Each row is a point on a landscape with many valleys, with its height.
A ball rolls from a point to the lowest of its 5 nearest points, and stops where none of them is lower. Distance is the straight distance between rows; heights are no part of it.
J_38: [ 97  81 131 127 127 110 158  89 139 116 128 109 102 155 167 160 185  95
 129  99 145 140 130 176 110 126 185 175 125]  height 366
J_526: [138 207  99 147 134 144 117 138 132 121 156 104 158  81  75 110  68 146
 116 137  94 111 152  80 136 101  89  91 154]  height 444
J_16: [140 171 117 110 139 125 137 177  77 146 151 106 113 152  84 110  80 156
 137 165 126 109 131 126 114 118 137 112 127]  height 377
J_275: [140 156  99  67 125 104 143 159 109 117  46 137  80 156 116  99 104 174
 103 150 144 106 126 139 139  85 206 144 116]  height 380
J_461: [144 141 130 137 133 123 123 157  77 134 180  98 111 157  93 127 103 132
 144 151 124 116 139 127 102 119 130 114 143]  height 347
J_290: [152  78 178 160 114 131  88 122 126 137 207  86 183  70 115 163 108 103
 155 113 143  92 105  90 109 139 136 114 209]  height 329
J_413: [136 200 102  57 105 108 139 165 116 106  30 176  95 127 134  87  69 215
 115 163 107 132 151 157 190  90 181 119 119]  height 205
J_247: [ 70 174 101 100 102 124 152 108 207 102  81 179 118  98 183 130 148 126
 114 119 105 164 161 170 154 116  99 119  86]  height 318
J_143: [140 179 114 146 134 157 118 133 138 119 162 108 166  99  97 131  85 129
 116 130 100 116 146  69 138 111  82  87 156]  height 414
J_615: [130 119  99  99 133  90 162 131 111 101  62 126  58 167 111 103 130 130
  91 148 187  84 117 141 116  90 234 178 139]  height 397
J_783: [153 151 114  96 143 105 138 174  76 140 101 114  92 172  93  99 105 171
 130 156 144 105 123 133 125 109 176 136 119]  height 401
J_370: [116 126 131 118 128 126 141 141 138 145 117 154 118 150 157 129 134 112
 114 142  90 155 143 133 108 127 122 124  89]  height 365
J_44: [118 133  95 108 140 115 133 139 120 141  90 141  85 165 137 127 132 127
 111 140 133 126 128 166 108  96 171 150  94]  height 352
J_475: [159  98 135 150 125 159  95 115 145 129 171  97 198  78 110 159 128 126
 122 100 112  98 104  58 143 140  60 110 166]  height 161
J_432: [148 129 127 147 130 137 100 129 127 128 201  85 156  85  89 155  81 106
 133 140 102  98 128  79 106  94 125  96 205]  height 226
J_632: [150  65 192 185 115 134  90 120  97 134 193  93 172  72 119 150 130  94
 181 110 163 106  88 114 115 174 127 124 183]  height 649
J_829: [133 197 111 121 134 125 126 163 108 133 157 109 132 114  69 103  71 151
 127 154 120 114 148  95 127 111 105  96 144]  height 428
J_77: [106 156  71  68 127 106 142 132 148 112  49 156  69 122 119 108 127 164
  98 133 155 122 141 175 153  89 173 157 104]  height 341
J_539: [155  78 177 170 114 133 102 114 118 136 192 103 180  81 124 154 128 100
 152 107 154 104  96  92 120 162  93 107 183]  height 489
J_703: [132 142  86  86 134 102 141 135 118 129  73 147  79 146 126 116 127 150
 107 148 148 115 126 161 131  94 177 157 103]  height 354
J_923: [126 177 108  84 134 113 133 169 118 132  86 172 102 142 114 100  89 168
 127 155 113 135 143 139 145 106 148 127  88]  height 184
J_662: [154 108 161 145 114 159 110 125 135 131 174 105 175 104 119 143 125 114
 138 110 121 119 124  73 126 159  76 104 163]  height 262
J_953: [ 95 194 103  99 117 116 137 139 160 117  65 201 110 106 143 107  91 161
 103 146 102 156 155 169 157 102 111 133  79]  height 264
J_281: [142 163 142 139 130 171 114 118 165 117 125 124 199 107 123 121 118 150
 115  99  90 135 133  64 162 152  47  87 129]  height 96
J_731: [124 161 124 117 128 130 132 141 122 132 129 154 119 156 129 111 111 124
 126 151  95 143 148 120 119 123 106 114  98]  height 319
J_496: [ 79  74 153 126 115 102 164  94 142 126 124 111 121 133 169 169 201  96
 132  88 144 150 115 177 117 141 162 162 114]  height 376
J_45: [110  39 192 172 133  97 119  97  93 148 144 137 144 113 153 142 178  94
 160  90 152 174  95 148 108 174 147 151 123]  height 575
J_640: [138 111 135 127 135 124 133 141  91 146 145 121 107 175 138 125 128 114
 146 147 111 140 139 144 105 130 150 125 107]  height 382
J_359: [166 123 124  99 131  95 154 162  74 115  67 118  78 195 106  99 112 156
 107 156 164  86 123 129 116 101 225 157 139]  height 417
J_319: [156  90 140 172 131 158  97 106 143 153 143 138 195 107 124 137 159 129
 127  93 116 128  88  67 160 165  29 106 114]  height 189
J_177: [149  55 192 196 125 135  91 113  97 142 184 116 172  81 129 139 142  86
 171 109 171 126  77 118 117 194  98 128 164]  height 759
J_687: [151  56 186 203 127 133  76  93 105 154 182 141 171  98 139 137 163  83
 162 109 162 126  80 114 122 177  67 119 136]  height 610
J_781: [142  55 202 168 125 134 112 122  79 139 170 104 154 118 136 141 138  97
 176 119 153 140 105 118 112 182 133 128 165]  height 674
J_494: [ 87 169  50  82 129 129 143 115 178  99  79 144  64 124 130 110 148 145
 118 123 172 120 145 195 166 107 148 164  98]  height 355
J_694: [142  85 167 144 120 137 124 131 111 132 178 104 138 150 127 139 130 109
 161 136 113 140 131 119 110 160 118 111 150]  height 701
J_934: [118  49 180 151 129 116 127 124  90 142 140 119 138 140 154 135 158 107
 156 115 139 169 114 140 105 172 152 135 135]  height 522
J_824: [147 110 113 126 142  95 138 151  82 129 101 123  87 181 116 117 122 128
 107 151 156 105 111 156 106 100 205 163 126]  height 400
J_718: [145 133 105 104 152 107 138 156  86 141  99 134  92 180 115 115 120 143
 115 152 141 118 127 154 111 102 178 151 100]  height 378
J_831: [ 85 200  63  86 112 114 138 126 175  83  55 192  84  85 137 109 105 179
 102 138 137 146 145 199 193  98 127 147  87]  height 314
J_604: [147  89 157 161 130 119  67 128 110 137 203  78 163  71 108 161  87 102
 166 130 117 100 121 102  79  95 171 120 235]  height 116
J_365: [146 138 128 138 127 172 103 113 165 124 134  95 208  84 113 142 125 144
 116  82  97 120 121  63 161 140  50  89 139]  height 118
J_195: [104 177  76  61 109 102 137 143 152 103  44 176  79 107 129 106 106 176
  97 140 137 132 141 181 168  92 167 148 104]  height 302
J_246: [106 175 104  99 126 116 132 147 134 135  80 183  99 134 134 107  97 149
 116 145 100 148 148 147 136 105 130 127  82]  height 242
J_739: [103 180 123 124 119 136 149 127 180 119  80 190 143 125 167 110 119 128
  93 137  79 168 155 133 143 117  80 105  88]  height 316
J_775: [131 191 121 134 135 141 128 142 127 131 133 152 143 133 125 102  89 147
 117 147  93 143 157 103 136 124  84 104 107]  height 367
J_117: [151  90 149 153 145 133 126 131  56 132 161  87 120 180 128 134 122 115
 162 143 137 130 137 153  96 142 166 136 154]  height 368
J_877: [ 94 101 109 113 125 111 154  97 155 123 119 117 101 157 166 153 177 106
 126 114 137 138 141 177 116 115 172 159 103]  height 353
J_918: [144 123 117 143 128 123 116 142  72 135 204  68 124 127  79 141  84 124
 151 149 134 103 133 123  97 109 138 111 185]  height 308
J_998: [120 110 159 131 124 138 141 121 159 145 114 167 165 131 149 127 156 119
 108 122 105 162 115  87 126 163  77 106 109]  height 271
J_531: [103 129  92  98 127 114 148 105 160 125 107 125  77 148 153 142 159 116
 115 129 139 129 138 188 122  99 166 163 102]  height 340
J_785: [101 114 113 123 133 129 160  68 163  98 122  94  73 156 163 145 202 101
 122  94 171 104 141 193 136 132 175 192 125]  height 369
J_803: [128 126  90  98 136 105 149 133 121 119  71 137  69 157 115 114 131 126
  89 143 167 101 119 159 127  89 203 174 112]  height 375
J_53: [147 147 134 137 125 146 130 144 123 132 174 107 143 134 110 124  93 118
 137 147 105 125 151  92 119 139  93  98 140]  height 362
J_86: [141  82 148 187 127 143 103 104 138 165 143 150 176 116 136 126 166 107
 135  97 140 146  88  84 140 173  41 103 112]  height 297
J_255: [110 139  98 125 139 166 176  74 183  84 116 108  47 170 151 115 212 112
 126 116 188  95 138 185 164 157 167 199 144]  height 381
J_4: [104  45 186 151 125 100 133 104 116 155 130 148 145 125 157 146 180  89
 142 112 142 177  93 140 110 167 126 130 117]  height 507
J_723: [139 166 124 128 140 136 128 164  99 138 153 123 120 143 104 109  97 137
 134 152 113 123 144 115 109 120 109 119 119]  height 374
J_484: [103 127 138 131 125 134 145 118 179 143  93 187 171 124 153 130 163 121
  97 111 102 174 125  95 132 152  67 109  94]  height 320
J_582: [112  96 122 134 143 104 151  89 116 106 115 111  85 161 152 149 173 100
 111 106 164 125 130 180 114 102 209 182 125]  height 371
J_285: [ 70 183  76  79 113 141 155 103 211  90  96 165  79 101 162 116 154 152
 131 116 131 145 151 194 165 124 109 139  91]  height 335
J_6: [166 110 128 135 149 112 133 161  39 131 134  88 101 190 101 118 116 144
 143 154 149  93 123 146  99 118 193 149 143]  height 363
J_159: [146 114 113 128 148 116 129 146  85 144 119 121  95 188 115 121 114 134
 135 143 135 120 132 154 111 116 168 146 112]  height 394
J_683: [139 149 125 132 127 136 117 148 102 134 202  90 128 122  82 133  87 116
 148 145 118 113 142 104 105 121 116  98 158]  height 324
J_286: [146  71 189 153 116 142 106 127  94 140 179  99 153 121 137 140 136 107
 165 118 137 134 111 106 111 176 113 110 161]  height 647
J_375: [144  76 165 152 116 141 119 125 126 141 155 135 170 124 140 134 152 112
 135 123 122 142 106  80 121 178  74 106 131]  height 349
J_376: [149 128 125 144 136 165  92 114 158 138 147  96 220  69 115 158 132 153
 133  82 106 117 101  61 163 141  37  99 130]  height 127
J_721: [147 141 131 141 140 164  98 116 164 119 159  88 202  73 109 158 115 137
 124  96  92 105 125  58 146 123  62  90 158]  height 133
J_609: [ 99 150 137 123 114 139 150 120 189 131  81 182 167 122 170 123 149 128
  93 114  85 173 138 110 137 136  78 110  84]  height 342
J_649: [136 193 123  76 121 120 139 177  93 128  69 158  98 145 102  90  82 197
 132 170 117 119 142 131 156 107 159 111 112]  height 109
J_351: [159  96 154 161 127 156 102 119 136 138 165 122 184 101 121 145 142 119
 136 108 135 118  96  72 132 169  52 102 139]  height 258
J_685: [147 119 156 143 128 157 121 132 149 135 134 140 177 129 137 126 140 123
 123 110 111 147 118  67 133 168  65  94 117]  height 185
J_289: [134  46 202 208 135 135  81  96  83 149 170 134 156  91 149 125 166  78
 176 106 172 150  83 133 104 197 105 132 139]  height 779
J_913: [136 117 152 140 114 146 135 137 140 137 147 137 151 134 141 118 129 115
 133 135 102 152 143  82 120 161  81 103 119]  height 268
J_456: [152 132 129 138 134 118 126 159  48 134 183  77 121 157  83 126 101 132
 160 158 145 101 127 132  99 120 154 130 161]  height 334
J_300: [122 196 109  91 124 115 131 166 118 122  59 190 112 122 122  92  78 183
 109 165  97 137 145 148 154 109 135 121  93]  height 195
J_762: [150 115 131 153 126 152 102 123 145 127 190  85 175  88 106 164 106 114
 131 106 111 101 123  65 122 119  98  95 191]  height 207
J_434: [137  98 119 134 156 110 145 118  91 117 110 118  85 182 141 131 151 106
 114 134 147 118 123 173 103 103 216 171 119]  height 389
J_15: [149  88 179 154 118 143 101 125  87 131 211  71 158 101 116 154 106 105
 178 123 145 110 130 118 101 141 145 121 212]  height 228
J_121: [ 88 100 136 112 107 110 152 119 168 140 115 142 131 130 172 154 173 106
 116 117 114 165 123 138 119 141 121 129  94]  height 407
J_175: [ 79 141 101  90 115 123 156 104 194 118 106 139  96 121 169 141 169 120
 119 110 123 147 152 173 129 118 124 140  92]  height 321
J_633: [107  73 158 130 119 116 150 114 140 149 128 142 135 149 162 144 165 106
 134 116 116 171 110 130 117 156 131 128 113]  height 432
J_272: [ 94 155  80  91 130 164 162  89 204  92 110 119  52 145 153 121 194 131
 129 116 173 114 144 189 165 138 132 171 113]  height 379
J_478: [148 166 104 150 147 133  83 120 166 126 155  84 191  73  90 156  84 138
 113 121  58 100 131  56 131  72 104  93 178]  height 445
J_875: [133 228 102 141 139 135 125 153 135 121 140 139 158 109  85  92  67 168
 110 148 103 123 156 102 161 117  86  91 130]  height 412
J_265: [ 90 174  95  99 120 121 136 123 170 120  77 182  92 117 159 121 120 135
 113 136 107 148 150 173 144 108 127 138  78]  height 289
J_345: [116 112  93 126 137  97 148 112 126 103 103 117  65 166 127 137 158 108
  95 130 182 102 125 175 114  94 218 190 127]  height 387
J_851: [126 167 138 140 127 154 137 137 164 125 101 170 165 134 152 110 115 134
 112 122  83 156 157  95 140 138  80  96 107]  height 348
J_962: [109 145  77  93 130 116 136 125 156 127  83 151  79 136 137 120 145 136
 124 131 136 132 138 176 131  88 155 160  90]  height 325

For each start below, name the point where the ball stops.
J_829: J_604
J_640: J_649
J_662: J_281
J_345: J_649
J_117: J_604
J_875: J_649
J_175: J_649
J_351: J_281

Write out the way that a ball takes from each point below.
J_285: J_265 J_246 J_923 J_649
J_723: J_731 J_246 J_923 J_649
J_831: J_953 J_300 J_649
J_739: J_953 J_300 J_649
